Each row is a point on a tangle of strands that fork and nearly touch. The rows are in no order.
In the rows, 128 means zero.
Points whose rows are less than 173 apart are linked; no others are. Some points are linked to none.
k_748: [101 166 148 134 139 102 113 122  92  93 141 122 142 136 143 114  80 116
 126 144 141 123 144 119  72 161 105 115  90 145 168 134 156 130 148 147
 135 106  84 104 138 102]
k_162: [127 159  92 176 148  93  97 167  82 153 136 163 152 164 149 119 149 118
 105 123 120 142  69  75 125 125  93 170 162 177 127  86 144 158  99 118
 139 113 176 125 117 150]
k_654: [ 84 148 181 140 132 137 108 131 175 127  96 128 136  79 161 141  98  95
 156  94 123 148 149 146 161 104 100  53 127 139  93 149 110 134 135 119
 115 138 139 126 133 123]
k_513: [132 147  81 163 139 121 135 193 135 141 128 161 124 117 151 104 131 172
 170 121  77 123 117 188 136 108 129 101  85  96 126 108  98 149  74 163
 129  98 127 171 121  82]
k_141: [120 153 172 104 150  98 144 104 164 188 107 118 151 159 130 107 116 118
 149 132 107 168 158 136  90 128 152  85 129 116 155 214 171 155 168 152
  79 136 144 156 110 144]
k_828: [137 132 148  88 118 138 163  99 111 105 127 149 111 154 187  94 145 154
 161 168 114 117 103 148  75 158 135 201 147  98 150  71 150  91 139 127
 138 206 138 134 141 166]
k_956: [ 82 142 141 130  87 120 126 131 148 113 103 134 101 133  43 139  92 110
 123  95 122 120 177 161 174 182 131  67  98 107 170 197 130 160 121 126
 165  77 102 107 129 113]
k_309: [ 88 122 155 165 169 156 116 128 165 144  93  70 138  62 128 158 114 133
 104 142 117 154 124 116 140 101 133  62 107 111 106  85 112 193 163 130
 198 128 112 133 121  82]
k_673: [198 115 102 184 163 124 131  89  98 171 180 115 120 157 112 103 148 125
 138 123 125 139  77 149  98 120 146 160 144 102 112  77 150 213 166 149
 128 112 141 152  98 140]
k_225: [152 118  98 127 142  64 104 156  85 141 132 136 115 175 163 149 140  63
  95 140 144 150  91  77 129 149 100 149 164 174  97 116 142 124 120 152
 148  76 145  63  94 170]
k_533: [125 172 123 111 124  94 107  94 131 131 165 113 126 155 158 125  98 173
  71 195 163 145 119  92 103 127 164 165 100 117 163  97 157 130 152 125
 141 156 163 125 141 111]
k_927: [127 103 137 113  89 216 139 125 114 108  78 185  87 146 128 107 160 115
 165 104 105 106 141 114 150 127  87 154 183 126 147 162  93  70 132  85
 121 176 133 133 116 130]
k_896: [113 124 143 148 156 164 125 158 113 185  84 152 130 114 155  67 116 142
 170 142 114 118  89 109 130 128 114 132 129 196 112 149 161  55 113 142
 115 185 188 173 155 162]
k_334: [158  90  69 118 126 131 104 189 100 147 108  92 113 147 116 165 193 111
 108 116 121 129  79 104 169  87 104 146 135 153  99 120 114 120  90  98
 113  88 159 137 106 116]
k_140: [125  95 112 128 111 151 129 125 164 101 176  86  91  67  71 148 124 164
 110 106 134  79 126 192 174  89 157 129 106  82 113 134  81 129  71 125
 120 164 103 141 174 124]
k_667: [ 96 158 147 115 105 116 108 115 198 118 103 178 129 141  92 136 118 175
  92 134 124 140 217 112 156 143 160 113  99  89 161 145 136 142 136 112
 176 138 130 130 125  88]
k_349: [158 165 113 183 145 149 129 138 140 156 125 164 162 123 162 107 133 141
 151 140 122 145 164 143  98 127 161 121  95 119  56 102 131 103 170 173
 121 141 126 172 175  81]
k_110: [ 96  67 154  68 115 153 149 145 108 110 104  33 104 124 118 170 178 153
 106 153 130 163 102  97 115 134 121 128 130 114 107 162 138 130 157  86
 166 182 115 109 142 124]
k_814: [ 82 137 141 119 125 130  86  86 117 122 150 103 114  89 160 173  67  66
  91 132 163 124 120  92 148 112 126  84 113 161 141 126 140 138 138 121
 128 116 132  79 128 110]
k_20: [ 86  81 180 129 170 114 158 129 142 136 107  60 129  89  93 131 137 115
 131 117 123 149 112 135 157  89 107 107 180 125  83 137 105 196 123 113
 145 176 130 102 116 183]
k_810: [140 120 127 130 144 132 120  91 148 186 156 129  97 141 150 117 123  43
 140  88 143 122 126 131 162  98 136  78 159 124 142 141 131 199 155 133
 111 100 173  66  96 152]
k_261: [ 59  89 138 110 107 118 142 131  82  56 127  76 107 103 171 131  78 123
 138 128 120 103  77 176 109 151  82 133 151 119 158 134 137 127  81 133
 130 165 106 112 122 158]
k_241: [ 81  98 160  73 117  89 140 100 149  64 130  64 108 116 150 179  73 135
  85 170 138 143 124 145 116 178 152  82 119 118 131 135 164 127 115 159
 166 135  95  51 116 155]
k_461: [ 81  99 175 122 120 203 168 124 157  73  95 153 127  82  83 142 170 135
 149 112 116 123 163 152 147 154 108 127 159  98 145  85  72 164 151  94
 151 180  87 125 138 126]
k_43: [167  94 143 110 131  74 156 174 103  88  95 117 135 144 132 128 130 102
 121 159 152 127 117 150 146 186 124 141 150 156  89 137 145  55 132 167
 149 113 108 118 127 169]
k_551: [128 139 122 144 139 130 105  64 134 175 168 148 117 147 145 129 128  98
 135 112 147 125  80  98 151  74 145 134 151 135 138  90 123 165 109 135
  84 123 196 106 108 163]
k_66: [168  87 133 157 153 101 155 141 139 141 138 133 117 111 169 103 122 146
 126 131 113 118  94 168 108 110 137 149 147 107  92  94 128 131 121 175
 142 149 153 165 133 153]
k_410: [136  56 141 135 162 129 153 202 125 133  96  30 183  68  61 160 141 161
 140 111 127 142 141 145 122 106 143 120 122 137  48 164 123 146 131 122
 133 148  62 149 168 110]
k_911: [ 98 179 182 114 150 114 124  67 143 158 125 144 145 150 172 114  78  89
 169 101 119 150 153 125  98 120 120 109 131 162 160 154 130 152 144 124
  47 126 146 109  95 145]
k_245: [ 64 118 133 156  99 171 125 147 177  84 122 152 136  84  63 146 109 165
 134  95 125 108 170 166 130 151 124 104 121 104 141  97  91 147 117 102
 168 132  73 149 155  96]
k_495: [118 150 142 153 105 104 128 128 123 102  87 243 117 140 103  94 113 102
 142 101 115  90 157 164 169 159  90 135 147 134 172  99 106 119  87 116
 134  85 114  99 102 167]
k_803: [ 92 104 153 104 126  99 159  99 124 134 108 107  91 111 147 130  79 113
  96 156 132 124 107 142 153 174 145  70 114 118 141 142 177 117 145 174
 178 148 140  93 141 172]
k_56: [123 114 148 136 137 168 126 106 133 171 133 126 120 141  66 122 135 109
 148 106 149  97 133 108 153 111 116 112 162 163 135 181 134 124 145  94
 125 140 155 136 133 147]
k_993: [124 125 129 122 137  70 137 119  92  80 140  62 139 158  75 129 108 134
 114 143 139 152 145 150  75 172 120 125 120 127 137 163 150 170 154 151
 152  69  89 117 119 118]
k_219: [127 129 144 103 160 131 118 101 151 197 112 122 113 174 161 137 159  83
 119 109 111 176 145 109 133 104 132  75 117  95 148 126 147 186 178 121
 148 107 177  97  71 120]
k_365: [187 104 164 186 166 120 170 146 118 134 121 146 168 111  61  96 176 136
 133 103 112 119 120 129 113 134 108 148 174 136  73  86  84 158 141 103
 142 130 102 157 144 161]
k_133: [131 139 107 129 118 101 119 133  86 115 159 112 107 133 157 113  96 172
  89 186 167 101  92 108 134 126 140 159 127 149 127 111 175  81 110 140
 139 141 181 153 150 162]
k_516: [181 136 140  67  84 127 130 130 149 149 121 154 115 209  98 141 174 118
 122 148 150 132 187  80 129 143 147 174 141 130 150 194 135  30 167 112
 119 124 125 125 146 124]
k_86: [106  88 127 135 166 106 148 125  91  94 156  30 130 125  90 138 124 111
 155 106 128 132  97 147 111 139 101 119 144 105 142 159 129 203 126 117
 110 107  57 105 111 127]
k_272: [138  84 134 135 148 145 136 174 123 103 103  61 176  88 139 135 152 142
 154 125 110 138 108 156 102 106 111 115 107 126  50 156  79 109 131 149
  96 151  68 172 155  82]
k_821: [129 165 100 164 110 122 108 139 151 146 131 205 129 107 143  91  84 168
 139 115  96 124 153 155 138 131 128 140  83 133 157  80 105 143  69 122
 114 108 141 161 116  98]
k_933: [152 183 119  83  95 158 122 128 142 155 107 172 119 173 130  94 168 125
 138 140 137 153 223 118 121 155 172 161  84 109 129 151 154  43 188  96
 134 136 103 130 143  93]
k_947: [ 51 147 139 149 150 161  98 109 131 152 145  75 128  92 144 151  93 105
 122 124 132 139 114  99 114 130 118  59  80 136 157 113 142 193 160 122
 181 114 117 107 120  86]
k_9: [124 195 134 111 117 105  85 128 177 121 146 143 155 132 174 177 126  87
 123 107 142 153 170  94 141 105 135 106  97 150 101 139  93 107 127 101
  65  75 118  93 117  75]
k_326: [172 101 108 117 154 157 111 142 100 153 155  81 146 109 210 149 182  77
 138 142 153 144 110 117 101 110 130 110 126 139  73 119 114 103 172 177
 103 122 120  98 151  94]
k_902: [162 143  62  82 109  90 115 183 138 118 122 188 113 166 127 128 150 148
 118 113  91 116 137 166 151  87 130 171 105 108 172 157 112 119  67 103
  95  72 134 127  97 106]
k_515: [123 189 124 112 124  52  93 146 153  92 102 159 173 117 151 176 101 117
  82 136 137 149 169 108 128 131 119 114  98 165 127 138 129 107 116 124
 117  66 109 117 107  87]
k_722: [136  85 123 101 145  89 149 160 126 165 132  29 114 103 103 137 120 157
 135 121 118 143  91 153 170 103 151 111 120 136 108 218 152 140 102 140
 130 115 135 175 148 160]
k_954: [102 153 116 110 115 149  81 137 176 163 102 115 110 104 187 147 141  97
 157 102 113 126 135 110 152  66 116  74  96 134 116 162 106 110 111 124
  78 104 160 120 129  74]
k_442: [155 133  83 126  99  50 153 123 118 128 162 148 115 136 117  88  76 183
 111 159 128 120 122 168 127 123 166 138  98 121 174 139 172 147  56 173
 143  95 150 137 118 159]
k_96: [ 69 169 114  82  98 162  86 103 159  96 112 120 103 121 192 158 135 143
 138 130  94 158 117  99 133  74 108 135 117 124 149 110 100 137 102  51
  87 165 143 111  98  84]
k_524: [149 102 130 110 114 206 128 110 114 165 119  86  83 142 111 104 176 102
 171 101 135  87 115 133 143 104 128 122 155 128 123 190 159  80 160 126
  92 164 166 128 141 153]
k_432: [142 142  69  93  96 120 136 161 119  95 119 170  83 167  98 145 167 167
 118 115  99  95 106 129 125 117  93 214 154 137 173 165 115 117  70  58
 107 113 137 153  93 140]
k_256: [174 188  82 109  90 126  87  85 134 167 160 163 107 156 144 119 113 149
  89 142 157 137 159  87 114 115 165 190  58 129 173  88 165 137 125 112
 107 111 138  97 112 108]
k_112: [122 157 122 101 121 187 124 118 128 139 127 135 138 161 133 134 185 146
  97 161 149 168 194  92  80 153 146 114  71  98 141 106 153  85 207 116
 175 146 101 126 158  63]
k_153: [147 116 162 179 148 157 147 111 114 140 115 192 127 146  83  62 162  88
 148  88 121 117 130 134 146 151 117 129 193 131 105  91 113 136 158 149
 153 139 124 124 124 183]
k_390: [172 156 124 161 148 117 162 176 161 159 133 164 172 138 102 109 173 182
 138 144 135 131 160 118  90 133 154 156 134 112  91  97 128 103 151 136
 134 118 162 207 158 108]
k_394: [ 54  86 132 131  99 140 125 152 100 117  84  94 111  98  91 129 108 163
 114 146 125 109 110 141 169 143 115 104 139 147 154 167 148 129 102 117
 178 144 159 153 143 160]
k_63: [199 134  85 108 109 148 124 123 153 134 194 103 114 103 134 140 155 159
  89 147 149 111 133 129 143  74 175 164  73 110  81 111 113  75 131 121
  97 161 149 173 182  94]
k_575: [105 128 155 136 146 106 140 144 176 112 103 114 160  88 127 163 159 137
  97 140 123 163 137 116 148  92 108 114 150 109 126  90  91 197 142  89
 149 124 111 128  95  93]
k_338: [100  96 132 164 127 160 147 120  98 119  99 147 125 120  72 142 162 120
 100 124 147 112 110  80 157 156  82 122 166 134 151 119 110 185 139  86
 189 114 121  95 104 141]
k_532: [146 147 162  99 147  77 131  88 116 101 172  93 146 173 167 147 120 115
 138 146 148 141 115 114  66 147 102 180 170 127 146 110 131 142 152 112
  54 135 116 113 104 149]
k_720: [123 137 159 105 137 125 141 102 142 156 120  84 113 156  57 102 119 136
 121 146 127 138 151 101 119 141 148 133 131 121 180 207 164 140 169 113
 147 123 148 152 111 158]
k_967: [155 105  87  85 119 120 115 178 100 139 140  16 114 118 106 145 120 165
 120 132 137 124 100 149 116 140 162 103  67 105 114 206 169 117 122 165
 155  98 107 154 168  98]
k_721: [169 121 112 117 105  40 141 145 105 114 137 143 146 114 196  89  75 130
 149 138 134 121  83 183 112 145 129 118 129 121 139 109 167 113  57 186
 116  94 119 131 109 150]
k_662: [ 91 110 118 142  90 165 133 157 104  86 121 118 116  69 109 133 100 141
 132 111 113  92 107 116 158 136  91 127 162 188 149 193 116  74  80 101
 128 164 144 147 163 132]
k_599: [159 144  92 185 142 170 104 136  79 148 175 148 159 162 111 134 170  67
 179  91 129  88 124 121  87 137  86 153 142 176 130 106 104 128 122 146
  70  90  76 125 139 116]
k_422: [ 82 133 170 118 118 102 122 140 187 154  88 117 147 139  53 148 120 146
  96 122 109 160 193 117 154 159 158  65  91  99 157 179 162 175 159 123
 192  94 135 114 104 100]
k_177: [ 88 132 178 100 124 166 146  83 139  46 157  92 124 109 111 160  69 142
 126 117 149 100 147 165 112 159 134 132 134 110 145 152 119 118 136 113
 121 166  71 103 151 137]
k_708: [175 140  91 166 121 165 122 126 129 180 128 225 117 142 126 110 176  87
 163  95 120 100 144 113 179 129 125 135 122 147 106  81 122  93 101 145
 105 115 163 122 144 135]
k_946: [170  85  92 130 145 125 111 157  99 129 176  37 142 104 127 147 112 112
 131 133 154 139 115 143 127 137 149  87  57 120  90 150 167 119 156 194
 169  84  80 113 157 119]
k_961: [187 114 127 155 179  99 163 119 103 145 190  96 135 135  89 102 125 143
 107 146 160 136  88 118 110 121 134 161 160 116 104 101 160 154 151 153
 128 131 154 166 120 186]
k_70: [107 157 117  83 105 150 116 127 127 178  65 152  97 152 116 113 138 164
  88 170 127 140 139  90 137 142 159 137  92 131 176 143 171  84 147 111
 186 155 188 142 123 118]
k_55: [140 124 122 134 126 156 129 143 115 108 162  91 149 105 142 125 125 137
 183 114 111 112 103 141 101 104  94 156 123 146 117 118  91 118 103 130
  77 154  82 169 163 115]
k_359: [177 103 116 150 166 101 129 124 139 158 171  62 139 132 120 100 115 137
 167 115  88 144  87 168  89  94 144 114 120  85 130 137 136 231 142 170
 105  88 133 158  94 117]
k_340: [102 146 115 134  99 142 122 118 109 147 124 166  94 116 170  89  88 162
 127 142 125 104  99 129 132 132 152 152 133 179 121 127 165  46  75 139
 110 175 185 155 159 153]
k_792: [137 158 124 128 136  78 103  67 178 164 167 139 118 137 156 117  44 110
  92 131 150 138 144 131 136 111 179  92  80 112 145 123 169 173 126 154
 123  94 146  81 106 130]
k_341: [121 150  94 185 140 154 114 124 114 130 186 115 151 106 116 132  99 115
 183  86 119 102  99 139 113 100  90 130 109 148 149 126  78 155  92 122
  67  86 107 148 139 107]
k_277: [147 172 127 110 124  68 130 131 129 119 118 206 149 183 193 114 139 140
  99 161 149 169 142  89  98 172 136 169 117 166 121  59 162  87 132 142
 118 120 140 111 116 136]
k_583: [181  89 112 124 160 141 126 133 140 171 158  60 124 132 204 122 167 105
 177 119 102 149  87 151 107  76 143 106 134  92  83 124 125 161 167 158
  82 116 135 137 105 121]
k_658: [149 167 137 160 137  94 132 135 157 123 131 199 165 151 122  88 117 131
 153 107 107 121 144 133 120 121 100 144 140 149 135 110 110 133  84 135
  91 100 140 131 110 144]
k_382: [ 79 128 153  96 126 122 136  90 153  69 113 114 122 118 143 177 114 147
  69 154 132 173 152 122 100 160 144 100 121  91 140  94 132 156 158 117
 187 152  82  50 125  87]
k_970: [126 132 140 102 116 118 154 136 131  67 133 128 148 120 163 106 125 105
 183 118 103 113 124 192 100 139 120 144 147 111  99 153  87  96 111 137
  66 153  65 139 152 140]
k_288: [ 73 117 198 101 128 126 148  92 115  65 112  73 119 108 131 153  83 111
 159 127 126 128  95 121 106 149  93 115 171 137 163 151 125 154 143 117
 123 166 112  90 123 182]
k_22: [150 164 101 144 156  41 107  98 162 154 153 126 130 160  94 106  59 163
  85 139 137 143 135 105 132 135 161 110  97 126 165 162 188 180 116 157
 117  88 158 143 119 155]
k_68: [182 173  88 145 109 151  94  86 132 211 152 190 100 166 141 106 135 107
 132  94 135 120 155 136 145 111 156 133  69 110 127  86 149 124 128 145
  99 108 137 105 121 116]
k_329: [111 107 132 153 112 164 128 138 126  97 134  97 122 117  33 136  95 107
 165  91 142  85 159 166 143 166 123 127 116 126 164 188 138 132 122 124
 125  83  77 131 166 144]
k_346: [102  65 184 153 181  76 170 124 112 107 149  66 167  81 103 145  90 109
 121 134 133 142  98 138 117 137 120 107 156 125  94 129 120 213 146 148
 141 123  88  89 105 179]
k_370: [109  98 108 115 116 207 150 183 145 108  73 109 124 124  92 132 189 151
 181 122 102 113 150 154 138 131 106 122 116 113 105 189  90  69 128 107
 140 156  81 185 179  92]
k_355: [128  83 139 163 150  62 150 150 129  90 131 116 155  92 131 133  83 151
 105 133 136 132  76 153 119 109 133 115 159 128  75  92  96 157  95 152
 130 108  98 128 111 141]
k_608: [ 62 159 123 125 121 120 113 139 140 143  76  98 113 135 114 149 113 199
  99 145 126 155 118  88 117 118 137 154 126 157 201 177 192 138 127  93
 149 167 187 165 105 120]
k_336: [125 105 141 141 113 175 150 177 126  82 108  88 143  97  41 120 160 163
 179  99 125  91 179 168  93 158 118 133 130 121 141 189 111 119 123 101
 113 135  49 174 172 109]
k_102: [156 122 119 156 154 148 133 116  61 147 162 113 160 168 127 147 182  59
 150 100 153 131  97  84 110 134  87 148 174 160 126  85 106 160 170 129
  96  95 112 105 106 132]
k_52: [100 116 146 193 154 168 120 151 130 146 126 119 166  78 114 156 142 154
  81 161 146 131 133  90 119 118 131 101 120 135  83  76 114 159 182 116
 182 155 133 167 162  95]
k_30: [ 70 141 127  91  98 188  83  71 129 109 111 136  97 112 175 173 109 103
  90 146 145 137 125  63 136  96 124  95 116 132 136 125 103 100 145  72
 144 153 147  74 124  82]
k_433: [120  88 115  97 131 173 149 117  95 152  94  79  80 119 154 130 189 141
 121 174 135 135  89  99 131 133 138 118 134 117 114 135 124 104 146 130
 173 213 172 148 130 132]
k_490: [163 130 154 147 147 104 162 108 113 102 110 184 156 145 107 112 135  89
 104 117 137 132 165 128 125 194 113 124 178 115 112  91 105 151 180 148
 153 110  97  89  99 185]
k_592: [123 135 157 114 150 133 129 109 142 131 124  93 146 144 126 160 162 146
  88 169 152 166 173  96  82 171 149 113 124  97 142 109 148 163 190 123
 178 132 103 119 127  91]
k_278: [ 90 135 125 167 105 130 116 117 100 112  97 225 115 125  97 123 100 111
  82 122 123 106 133 113 183 160  96 149 161 145 193  88 106 154 108 107
 179 119 144 115  91 154]
k_428: [125 131 165 119 113 171 146  76 133 134 123 181 126 117 149  80 138 153
 143 142 119 103 164 164 118 148 149 167 138  98 123  96 131  72 139 142
 141 232 141 144 148 173]
k_122: [147  83 144 128 131 110 143 180 104 158  94 138 155 144 167 107 166  94
 149 124 130 144 123 122 151 141 129 109 148 145  53 155 133  46 145 174
 141 126 151 144 129 182]
k_781: [166 103  61 107 112 164 150 188  99 149 122 105  70 158  99 145 208 164
 129 132 108 125  98 119 165  62 119 166 128 123 100 142 116  76  97 106
 103 144 162 189 148 113]
k_281: [ 98 102 120 165 112 178 116 119 144  78 155 131 119  39 104 160  91 178
 122 111 123  86 137 172 157 110 134 118 116 101 119  69  71 150  80 124
 159 157 101 142 168  91]
k_178: [149 150 132 213 153 172 126 127 135 162 127 148 184  79 100 150 185 140
 134 117 138 137 159 133 116 110 132  83 101 141  76  91  99 129 163 132
 176 131 101 192 168  84]
k_857: [144 131 153 124 154  79 151 111 179 130 146 141 140 147 117 141 128 134
  92 120 123 142 134 135 104 100 139 141 158  76 153  75 101 209 122 110
 121 130 148 112  75 141]
k_872: [128 137 137  77 101  83 133  80  77  72 163 122 130 161 175 104  96 110
 129 162 162 120 125 142  66 165 128 168 124 124 188 107 161 112 147 145
  89 123  97 100 115 148]
k_537: [152 118 139 137 144  81 124  98 155 140 163 150 136 101 134 100  58  79
 122 108 122 107 107 161 156 104 158  72 117 134  99 143 134 130  89 167
  99  76 139 114 118 152]
k_466: [173  98 121 130 150  85 127 122  79 129 112 158 145 186 152  90 143  75
 124 131 136 149  99 126 143 174  95 119 171 127 128  91 146 138 155 183
 155  72 139  86  92 186]
k_255: [113  98 165 138 133 162 157 165 107 137  77 148 152  99 165 121 153 128
 188 114 105 130 120 145 150 126 104 108 149 160  84 160 101  53 106 135
 104 164 166 177 165 146]
k_104: [124  73  89 103 103 198 129 153 132 132 118  61  88 110  96 138 196 131
 158 119 114 102 115 146 177  86 127 118 137  96 109 177 108 105 117 100
  90 156 131 139 156  99]
k_50: [129 169 129 105 138  26 136 150 146  89 116 203 175 131 168 152  98 172
  63 155 131 171 145 109 128 149 147 118 116 144 118  72 127 122 100 139
 155  92 128 111  90 116]
k_423: [ 97 152 108 114  84 108 117 129 126 115  87 189 111 137 109 117  71 145
  72 146 134 128 174 113 167 150 161 135  84 132 163 123 155  95 111 123
 189 126 134 113 135 101]
k_992: [115 157 130  89  89 131 126 116 174  68 134 123 115 129 129 129 107 139
 157 113 139 111 161 163 130 137 144 142 118  96 161 186 112 101 109 113
  97 134  87 102 136 119]
k_590: [ 95 185 156 128 140  90 116  53 125  96 178 134 147 135 166 132  64  88
 132 134 149 131 104  94 104 119 113 141 167 153 153 112 108 185 121 109
  67 125 114  98 116 139]
k_738: [100 104 132 102 121  81 129 145 153 120 130  19 122 124  83 158  94 166
 108 127 116 161 137 151 142  91 159 115 113 106 141 208 132 190 110  97
 116 126 127 141 120 124]
k_548: [116 159 125 166 158 143 105  91 105 160 159 158 129 145 153 122 132 114
 153 103 128 114  93  60 103 106 114 200 157 196 125  94 133 151 132 115
  72 148 180 130 134 158]
k_218: [197 157 127 139 155  78 128 106 158 137 144 185 154 175 150 116 131 104
 130 108 111 143 162 150 140 128 149 129 151  92 135  93  93 177 118 154
  89  77 123 100  81 143]
k_686: [173 104 118 112 128 147 132 133 130 181 129 128  81 151 150 101 163 160
 130 164 118 151  87 122  94 113 165 161 126 104 100 119 152 105 167 160
 138 181 184 173 147 139]
k_900: [215 114  87 153 146 136 115 138  98 153 177 120 138 135 193 115 151 100
 115 146 141 146  93 147  96 137 149 132 116 115  67  49 129 110 156 192
 113 111 110 116 140  98]
k_184: [ 96 165 122  98  93 145  94 130 113 114  95 175 107 177 135 143 127 112
 125 136 121 128 162  64 111 153 105 145 112 158 190 151 147  90 126  88
 103  95 109 108  98  90]
k_568: [134 133 111 147 148 162 103 119 101 167 151 125 129 137  84 153 180 113
 130 125 144 129 117  90 123 104 116 141 144 124 156  89 114 201 161  80
 150  87 130 124 100 105]
k_171: [ 81 166 173  98 105 126 102 149 192 118  54 174 158 125 118 147 116 154
 105 131 119 172 199 115 153 143 132 110 119 148 142 167 108  79 134  71
 131 136 122 125 115  96]
k_527: [176 101 106  61 104 107 143 159 102  98 130 138 117 182 117 150 183  95
 101 160 167 131 138 106 145 158 128 164 137 125 106 140 151  60 154 135
 139  96 116  91 133 140]
k_815: [112  81 135 135 128 123 149 141  86 156 111  84  94 100 108  95 106 133
 107 139 115 109  78 142 182 155 122  90 125 124 106 145 166 115 125 160
 205 154 170 136 148 182]
k_886: [133 101  66 139 106 148  91 181  64 110 135 152 110 128 149 159 155  98
  86 118 110  89  62 108 168 111  75 144 130 156 118  83 111 119  71 118
 168  92 131 120 121 126]
k_859: [168 167 132 117 123 110 151 131 140  98 154 187 134 151 186 115 156 168
 139 144 125 129 108 110  73 139 148 226 159 127 114  53 115  81 118 120
 112 163 138 117 117 145]
k_931: [113 118  95 123 105 118 128 186  87  94  91 127 114 131  99 144 137 155
 137 118 105  94  97 129 108 135  82 179 150 169 156 183 139  70  85  93
 118 137 141 157 121 132]
k_417: [123 132 120 139  97 230 137 123 138 176  95 226 113 152 103 108 182  92
 173  86 120 109 168 106 162 114 125 131 153 157 156 109 111  66 130 104
 100 136 166 123 118 117]
k_582: [129 145 179 150 152 162 155  90 140 170 114 156 146 126  96 107 139 156
 132 146 146 130 148  92 126 133 155 161 168 128  92 109 128 126 180 119
 146 216 156 166 149 149]
k_664: [ 87 150 159 139 126 146 121  31 128 118 183 127 131  93 148 137  42 103
 134 129 155 109 121 107 129 116 103 114 138 175 141 112 131 148 105 121
 109 144 143  99 149 162]
k_576: [ 92 109 169  89 104 203 156  98 153  74 105 151 109 141 130 104 153 109
 170 114 108 118 164 135 129 156  96 139 166  74 170 126  97 108 143  87
 141 199  87 103 141 134]
k_945: [129 153 169 166 149 120 127  91 169 123 149 174 137 106 150 101  82  93
 140  92 130 131 168 153 162 115 153  73 140 125  99 127  98 121 151 165
  98 133 137  92 135 140]
k_943: [203  92  69 152 151 121 112 150 105 127 204  99 150  88 150 158 104 126
 115 147 148 110  88 158 103 118 137 115  82 114  73  84 132 137 110 200
 132  95 108 149 142  90]
k_311: [141 129  52 121 116  93 115 164  96 114 102 170 131 108 182  97 104 156
 166 139  90  99  91 222 114 120 137 130  82 106 133 118 130  98  34 166
 123  84 116 141 124 108]
k_259: [113 166  97 112  88 113  92 153 167 120 108 188 110 123 170 139 128 110
 149 101  93 102 142 150 175  76 117 117 106 126 141 166  89 101  53  99
  76  91 155 118 103  97]
k_679: [176 124 122 165 121 142 155 171 117 145 123 124 146 148  57 106 200 165
 131 131 136 108 143 124 117 133 131 190 147 140 121 132 119 122 144 103
 134 139 122 191 145 124]

A fork is a point with three links, a tip a point with one. Leave the first point through the second and follow the links. Name the first fork or tip that comes.
k_340; k_896 -> k_954
k_961; k_673 -> k_738
k_219; k_810 -> k_309
k_256; k_68 -> k_140
k_967; k_946 -> k_66
k_178; k_349 -> k_219

Follow the links from the first point to the second, and from the first to the third. Name the last point that the two ways share.
k_110; k_814; k_956 -> k_590
k_513; k_20; k_56 -> k_590
k_515; k_341; k_814 -> k_658
k_814; k_970; k_241 -> k_658
k_956; k_349; k_102 -> k_309
